Each row is a point on a landscape with many peaks, with its height.
A climber steps from a point to whichever of its 4 nearest points has the largest rise for the distance, and stops where none of them is higher. Distance is the straight distance between rows; heights are no part of it.
pepa: [ -4 -18  -8  -5  -6  13  -2 -14 -10]  (h 3.99)
ros: [  2  -5   3   3  -1 -13   3 -10 -15]  (h 4.17)
mef: [ 0  3 -8 -5 -3  5 -6 -8 -3]  (h 4.00)
nas: [ 2 14 -2 -2  2  2 -5  1  5]  (h 2.18)
gufe: [-10 -40   4  -3  -3  12   3 -10   1]  (h 2.87)
Sut: [ -7 -14  -7  -2  -9  14  -4 -11  -1]  (h 4.20)
mak: [ 10   9  -4 -14   5  -8   0  -4 -10]  (h 2.76)
defe: [-11 -23  -1   2   5  -2   9  -8 -31]  (h 4.62)
kuz: [ -8 -28   0   1  -4   5   3 -11 -18]  (h 3.41)
Vune: [ 21  16   2 -17  11  -3  11  17   6]  (h 6.82)
relo: [ 0  5 16 17 -4 -6  1  2 13]  (h 3.90)
rogi: [-10 -18   1   1 -10  10  -3 -10   3]  (h 4.07)
Fod: [-4 -4  9 10 -8 -3 -1 -6  4]  (h 5.15)
vofi: [  1  -7 -16 -11   2   4  -2 -13 -22]  (h 4.92)
kivum: [-6  8  3 10 -3  4 -4  4 11]  (h 4.73)
Dovi: [-14  -1   6  15  -9   6  -7  11  18]  (h 3.70)
ganeg: [ -9   8 -12   2  -5  15 -10   6   9]  (h 6.01)
gof: [-15 -12  -9  -3 -11  20  -6  -4   8]  (h 5.52)
Sas: [ -8 -32  -2  -3  -6  15   0 -11  -4]  (h 3.46)
Ruz: [ 10  15  -7 -14   6  -2  -2   2   0]  (h 0.07)
rigu: [-12   2   1  12  -8   8  -9   9  16]  (h 4.61)
ledag: [ 16  11   3 -14   9 -12   4   5  -3]  (h 3.74)
sutu: [-14  -1  -4   7  -9  12  -8   2  11]  (h 4.18)
Lokek: [  1  18 -10   9  10   7  -3  27  15]  (h 4.16)
sovet: [  7   1  14   8   1 -17   4  -3  -4]  (h 6.05)
vuv: [ 21  11  12  -5  12 -13  15  12   6]  (h 4.10)
gazo: [ -7 -22   7   7  -6  -3   3 -13 -11]  (h 3.77)
tupan: [ 3  8  7  7  0 -4 -1  0  7]  (h 4.19)
rar: [-5 -5 -3  1 -7  8 -4 -9  0]  (h 3.75)
riro: [ 4  8 -5 -7  1 -1 -4 -6 -4]  (h 2.43)
rafas: [ -2 -12  -1   0  -5   2   0 -13 -10]  (h 3.22)
matek: [-10 -14   9   8 -11   2  -1  -9   7]  (h 5.20)
Sebas: [ -6 -21   3   5  -2  -6   6 -10 -22]  (h 4.06)
kiku: [10  9  1 -7  3 -9  0 -3 -4]  (h 2.13)
Bib: [-3 -1  2  4 -5  0 -4 -7  1]  (h 4.69)
mitod: [  9   1  12   2   5 -24   7  -2 -12]  (h 5.87)
risi: [-9 -3 10 13 -9  1 -5 -1 13]  (h 4.74)
Tob: [ 2 17 -6  4  5  5 -3 15 13]  (h 3.47)
sop: [ 14  12   6  -3   7 -12   4   2   3]  (h 4.80)
runi: [ 8 15  0 -1  5 -2  0  3  5]  (h 1.07)
kiv: [ 13   7   9  -6   9 -20   7   3  -6]  (h 5.63)
Lasir: [ -8 -15   7   5  -9   4  -2  -9   0]  (h 5.70)
mepa: [ -4  -9   0   3   4 -16   9  -7 -28]  (h 4.72)
mis: [15 19 -3 -7 13  2 12 24 14]  (h 1.27)
giref: [  4   0  -1  -3   3 -13   2  -9 -17]  (h 4.14)
rig: [ 15  16  -1 -16   9  -4   2   9   2]  (h 1.35)
lolar: [ 17  11  15   3   9 -14  11   5   7]  (h 4.15)
Bedi: [-17 -23  -3  -1 -10  16  -5  -5   9]  (h 4.12)
Napup: [-16 -21  10   6 -13   6  -1  -4  15]  (h 4.50)
tem: [ -6  -4 -14  -8  -6  18  -7 -10  -2]  (h 4.83)
kek: [ 3  3  0 -1 -1 -4 -1 -8 -6]  (h 3.00)
zevab: [ -5  -9  -9  -6   7  -9   6  -8 -31]  (h 5.50)
lusu: [14 16  4 -1 11 -5  9 15 12]  (h 1.22)
tisim: [  5   1  -7 -11   6 -14   2  -4 -21]  (h 4.93)
kelis: [-14 -10   2   4 -11  11  -5   0  14]  (h 3.72)
vuva: [ 4 16  6 11  5  0  3 13 14]  (h 3.50)
Kefa: [  5   2 -11 -14   5  -8  -1  -8 -19]  (h 6.81)
vazel: [-6 13 -8 17  4  9 -6 27 14]  (h 4.65)
far: [  3   1 -11  -9  -1   1  -3 -11 -12]  (h 4.98)
nokit: [-12  -5 -14  -5  -7  21  -9  -3   4]  (h 6.31)
bafu: [ 8 18  3  4  8  0  3 10 13]  (h 1.01)
luzal: [ 21  13   8 -10  12  -9  13  15   8]  (h 3.98)
lirog: [-12  11  -8  10  -3  11 -11  18  13]  (h 4.99)
murig: [-2 14  2 12  3  2 -1 14 16]  (h 5.38)
gal: [  7   4   8   2   3 -14   3  -3  -3]  (h 6.26)
resa: [-9  8 -3  9 -5  9 -7 12 13]  (h 5.40)
mivur: [ 14  11  -6 -20   8 -10   1   0 -12]  (h 1.67)

Write out the way that a climber takes from each point below.
relo | Fod Lasir
sutu | ganeg nokit
mef | far Kefa
rar | Bib Fod Lasir
Bedi | gof nokit
lirog | ganeg nokit
nas | tupan kivum resa ganeg nokit
kek | Bib Fod Lasir
